Each row is a point on a tangle of strands that fork, close into loops and nearly touch. The rows are in no order.
In the rows, 128 means zero.
Two points are linked if the straight distance between their rows is under 45.1. Some points are linked to none.
j339: [158 124 165 105 123 119 125 121 111 127 135 130 157 128 140 113 110 96 129 124]
j866: [116 115 129 142 140 127 136 128 145 120 128 129 154 127 129 145 122 113 127 118]
j757: [157 131 144 103 134 129 133 136 102 137 120 140 125 137 147 108 127 126 138 115]
j601: [146 139 154 117 130 106 139 122 114 121 122 92 135 118 143 114 112 131 137 126]
j751: [117 133 121 149 119 147 99 125 120 140 150 134 121 126 106 112 141 137 144 155]
j738: [144 144 106 133 120 136 151 144 111 148 139 125 124 145 143 114 145 138 122 166]
j963: [117 122 142 129 103 94 121 111 141 98 138 115 121 119 128 147 102 114 109 113]
j333: [129 126 146 131 113 140 103 120 116 135 154 147 138 133 118 108 124 116 133 138]
j863: [119 131 123 127 126 93 158 125 136 109 113 103 108 134 146 147 113 143 110 106]
j382: [130 120 150 135 107 141 107 123 118 137 169 151 153 142 121 109 121 105 119 152]
j499: [128 116 146 139 152 142 111 132 145 126 133 117 176 115 117 139 123 102 140 142]
j448: [103 138 115 150 126 117 127 123 137 118 126 96 108 113 121 128 130 154 133 132]
j154: [121 126 142 123 109 104 108 110 135 102 126 116 119 108 120 136 110 122 133 108]
j148: [113 141 91 137 116 131 154 139 128 136 134 141 89 154 139 129 143 153 99 132]
j431: [118 126 135 147 162 138 98 131 145 122 123 94 146 105 111 139 133 122 158 144]
j748: [122 135 117 145 160 144 115 132 135 135 110 113 131 107 110 132 149 143 164 135]
j136: [153 132 147 111 137 110 153 135 112 125 117 104 138 130 155 118 115 126 127 119]
j134: [151 144 156 119 129 133 119 125 106 142 148 110 147 123 121 97 124 129 141 164]
j93: [138 125 106 134 154 157 143 140 130 154 117 151 161 135 120 136 153 118 143 143]
j910: [131 113 142 131 148 120 141 128 142 119 118 116 172 121 134 149 116 106 133 116]
j567: [131 122 140 97 88 118 102 112 124 115 140 158 101 127 123 124 120 113 107 107]
j690: [108 114 132 133 111 109 124 114 152 103 136 135 124 126 124 159 108 110 102 108]
j408: [128 129 135 136 147 113 147 126 135 121 114 90 150 114 133 139 121 132 141 127]
j27: [119 122 122 114 118 93 145 117 143 104 108 120 100 127 136 161 113 135 107 91]
j870: [121 140 122 131 124 104 153 128 126 117 119 97 103 130 145 126 122 154 119 119]
j114: [103 136 91 159 130 129 144 133 143 127 133 113 120 127 125 137 142 140 124 143]
j519: [134 125 121 103 109 121 136 141 119 126 133 157 81 148 150 126 122 138 93 105]
j636: [121 144 81 141 127 130 160 142 125 138 121 127 96 146 140 127 150 154 118 141]
j876: [106 139 124 142 113 124 108 117 127 120 136 106 97 114 114 112 128 157 138 134]
j75: [147 141 151 121 120 143 107 128 99 150 155 133 142 135 118 97 132 127 144 164]
j466: [118 118 126 132 149 119 130 124 144 114 96 120 135 113 127 154 126 129 149 96]
j244: [128 137 111 141 147 149 120 132 122 147 120 135 128 123 111 123 153 143 156 143]
j576: [142 138 116 127 139 138 144 139 112 147 116 132 124 140 137 116 147 144 138 135]
j523: [126 138 134 111 103 104 128 120 120 112 128 114 88 126 141 118 113 142 116 112]
j882: [116 121 117 156 140 148 112 135 148 128 149 109 159 119 114 136 134 108 130 166]
j355: [150 131 127 116 145 116 163 145 112 133 110 112 129 139 157 120 128 138 123 121]
j26: [131 130 103 137 138 128 173 142 132 137 125 118 149 141 143 134 137 125 113 144]
j970: [134 122 145 106 89 108 116 115 127 109 146 150 112 135 133 134 109 101 92 108]
j228: [105 108 133 133 116 133 90 117 151 110 135 149 123 117 111 145 120 108 126 110]
j51: [136 134 144 124 124 121 129 122 116 129 130 117 129 127 134 112 121 131 134 127]
j897: [113 127 114 120 110 113 147 126 141 124 133 139 83 146 141 149 114 139 79 106]
j793: [133 130 138 118 110 129 124 128 115 130 141 149 116 144 138 111 124 126 117 123]
j957: [122 141 90 142 140 125 164 138 128 136 109 114 112 135 138 131 149 152 128 132]
j350: [123 119 148 133 139 130 82 117 138 111 121 117 133 99 109 135 120 114 160 116]
j210: [139 118 141 101 115 123 105 114 123 115 108 152 124 114 119 132 128 109 140 91]
j622: [139 116 138 137 151 153 120 136 139 139 140 129 187 122 115 132 131 102 133 158]
j307: [157 147 134 118 151 136 138 136 108 151 115 112 138 122 125 108 144 144 152 156]
j150: [103 125 110 124 119 108 144 120 148 115 113 124 90 128 131 154 119 149 106 100]
j216: [109 124 110 146 135 142 130 130 140 132 127 143 131 131 120 137 140 130 130 125]
j653: [129 115 115 135 155 146 151 138 139 142 115 148 168 138 129 143 141 110 131 122]
j881: [120 119 122 113 110 116 136 122 140 121 124 153 97 140 136 147 118 125 93 99]
j678: [141 116 147 129 143 150 119 130 125 144 137 148 175 129 119 123 131 102 138 141]
j41: [164 142 138 108 160 128 154 142 108 145 104 105 144 127 140 113 136 141 144 140]
j125: [125 128 135 114 108 130 107 117 120 127 130 149 105 130 123 113 125 133 131 114]
j549: [126 133 122 128 115 148 112 129 111 145 137 156 111 142 120 109 143 144 138 134]
j742: [152 143 118 124 128 125 159 150 106 139 135 108 124 142 157 108 136 144 118 155]
j253: [124 133 108 127 113 132 149 146 121 134 149 153 94 163 149 126 132 141 86 130]
j883: [93 117 120 137 111 112 120 116 159 104 137 127 102 122 118 162 111 130 101 110]
j756: [120 135 112 128 113 115 156 138 130 125 145 133 87 156 150 133 118 141 75 122]
j928: [133 111 127 123 150 136 148 132 133 134 106 157 157 139 137 143 131 108 130 100]
j135: [102 113 125 137 113 130 113 120 150 116 141 153 121 131 118 145 118 116 107 114]
j97: [137 139 156 128 135 126 108 119 116 132 138 102 139 109 115 107 119 130 150 148]
j785: [121 115 150 139 143 134 94 123 141 117 131 118 154 110 115 136 118 104 149 128]
j722: [136 124 116 105 128 116 149 143 119 125 109 145 89 144 154 130 125 143 106 96]
j396: [116 120 117 120 120 145 119 127 129 137 119 169 107 138 122 128 140 139 130 107]
j932: [107 114 136 132 120 129 81 115 146 105 126 126 116 103 107 138 121 121 145 113]
j514: [126 134 141 145 139 127 114 125 130 127 140 90 145 107 115 120 125 130 144 158]
j696: [161 146 121 128 122 142 143 138 119 149 142 110 157 128 126 110 132 129 126 199]
j713: [130 127 130 149 140 142 117 136 145 127 149 92 171 112 113 132 126 112 129 180]
j243: [150 138 122 135 126 138 149 136 131 138 145 101 173 125 127 122 124 119 114 185]
j682: [103 116 112 147 147 135 133 131 155 120 122 134 143 128 123 155 132 118 128 111]
j784: [133 130 113 122 124 131 147 144 116 136 130 149 105 154 149 121 135 141 109 121]
j234: [124 133 129 134 118 128 132 126 121 131 137 129 121 138 132 115 128 134 121 131]
j624: [127 118 133 97 109 126 96 111 126 117 107 148 103 105 113 130 134 127 144 95]
j773: [145 145 125 131 152 144 125 131 116 150 119 119 138 116 111 117 149 140 159 161]
j557: [131 140 138 125 132 124 117 118 118 129 116 112 117 114 122 113 127 144 151 121]
j294: [122 110 127 121 133 110 139 121 146 110 101 143 135 125 130 164 120 111 124 87]
j410: [137 136 103 127 150 120 173 145 119 136 101 109 119 139 152 129 141 149 126 123]
j726: [151 143 126 128 125 139 139 138 110 150 141 119 143 136 133 108 139 133 130 170]
j504: [104 125 116 130 128 108 132 120 145 109 103 111 100 114 125 151 123 152 133 98]
j459: [154 136 155 105 119 144 107 129 93 148 147 149 133 141 128 96 127 121 147 141]
j81: [127 133 131 139 168 131 123 130 139 128 107 94 147 101 116 139 136 137 162 135]
j24: [159 137 135 118 144 128 158 141 116 143 120 103 159 130 141 116 131 131 126 151]
j739: [130 141 125 121 116 115 141 133 114 123 129 115 92 138 148 111 125 152 115 121]
j82: [138 118 146 123 138 145 109 124 122 138 126 157 153 126 118 122 130 108 148 119]
j976: [115 121 144 142 107 125 119 119 134 120 162 136 141 136 127 122 111 107 106 137]
j617: [93 130 100 161 115 124 146 130 152 121 161 122 126 142 124 144 124 120 90 147]
j734: [123 110 134 124 140 114 117 120 147 104 102 131 142 110 124 162 121 109 145 90]
j132: [113 120 141 138 106 131 99 116 132 119 152 140 127 126 114 119 116 116 123 129]
j434: [148 133 110 126 149 147 151 142 117 155 113 140 145 140 131 124 153 132 142 145]
j361: [144 130 117 111 142 116 160 151 111 128 106 128 103 145 161 123 128 145 117 104]
j142: [146 146 128 135 142 145 113 132 119 149 137 112 142 112 102 113 144 135 156 190]
j45: [142 135 133 134 140 132 142 132 128 137 132 101 165 120 128 121 129 125 129 161]
j902: [142 135 125 121 134 147 125 136 104 151 124 150 123 143 128 111 148 141 147 133]
j7: [131 131 134 110 123 125 108 116 120 124 105 131 105 110 120 119 129 141 153 102]
j329: [131 124 132 138 112 153 115 132 113 150 163 161 152 150 121 114 136 113 124 161]
j839: [129 123 151 125 95 112 122 115 128 114 158 142 130 140 136 124 103 98 95 124]
j545: [109 132 122 149 135 114 138 125 141 114 125 93 129 116 129 140 123 140 132 129]
j807: [135 123 137 132 162 122 150 132 140 125 108 95 174 113 130 148 123 121 142 129]
j105: [112 138 126 138 107 138 98 119 119 132 145 125 100 122 109 104 133 152 141 142]
j380: [120 116 123 111 112 131 124 122 135 128 122 169 104 139 128 136 127 125 109 99]
j257: [125 129 136 147 153 135 114 133 145 122 134 82 162 106 115 136 127 120 143 162]
j122: [121 111 136 107 98 131 94 111 134 117 132 170 113 120 111 133 127 109 120 102]
j287: [157 129 161 103 122 132 114 123 103 136 137 146 144 133 134 104 118 105 139 125]
j335: [139 120 132 102 127 120 126 122 123 120 95 149 117 123 131 134 129 123 136 86]
j628: [90 123 105 141 124 122 134 123 157 116 125 131 102 128 120 156 124 141 108 108]
j99: [123 128 132 109 104 114 116 115 128 115 122 135 95 122 128 126 121 134 121 104]
j152: [121 125 117 126 132 122 150 130 132 126 114 139 119 142 140 137 127 132 114 106]
j854: [115 125 112 128 120 157 106 130 120 148 126 169 110 139 111 121 151 148 144 125]
j860: [143 124 125 96 128 118 135 133 116 123 96 145 98 132 144 128 128 135 128 89]
j455: [157 129 165 106 122 101 130 117 114 113 124 106 153 117 141 123 104 101 134 117]
j926: [129 114 134 125 135 138 125 124 131 132 118 161 144 132 125 133 130 112 135 106]
j251: [103 116 123 162 125 141 107 130 148 120 163 118 149 128 115 133 127 105 119 157]
j676: [128 141 119 130 113 114 152 140 118 126 145 118 97 149 154 116 124 146 95 135]
j613: [121 129 140 136 138 128 102 118 132 120 121 111 128 105 113 126 125 133 155 123]
j744: [111 127 118 137 138 123 130 123 139 120 106 121 115 117 123 139 130 145 140 107]
j172: [116 126 115 153 124 150 114 130 129 139 152 141 140 133 112 124 141 121 131 157]
j702: [122 124 115 142 131 150 128 132 128 143 137 154 142 139 121 127 145 122 131 139]

A tip is a point with one link. Name the tips that can be reached along the links from each point below, in the order of the rows.
j75: j742, j142, j455, j251
j963: j154, j519, j784, j294
j333: j329, j122

How many points has the smallest loop of links through each point below? Write none if it is on no loop.
j355: 12
j676: 17
j408: 13
j27: 20
j928: 30
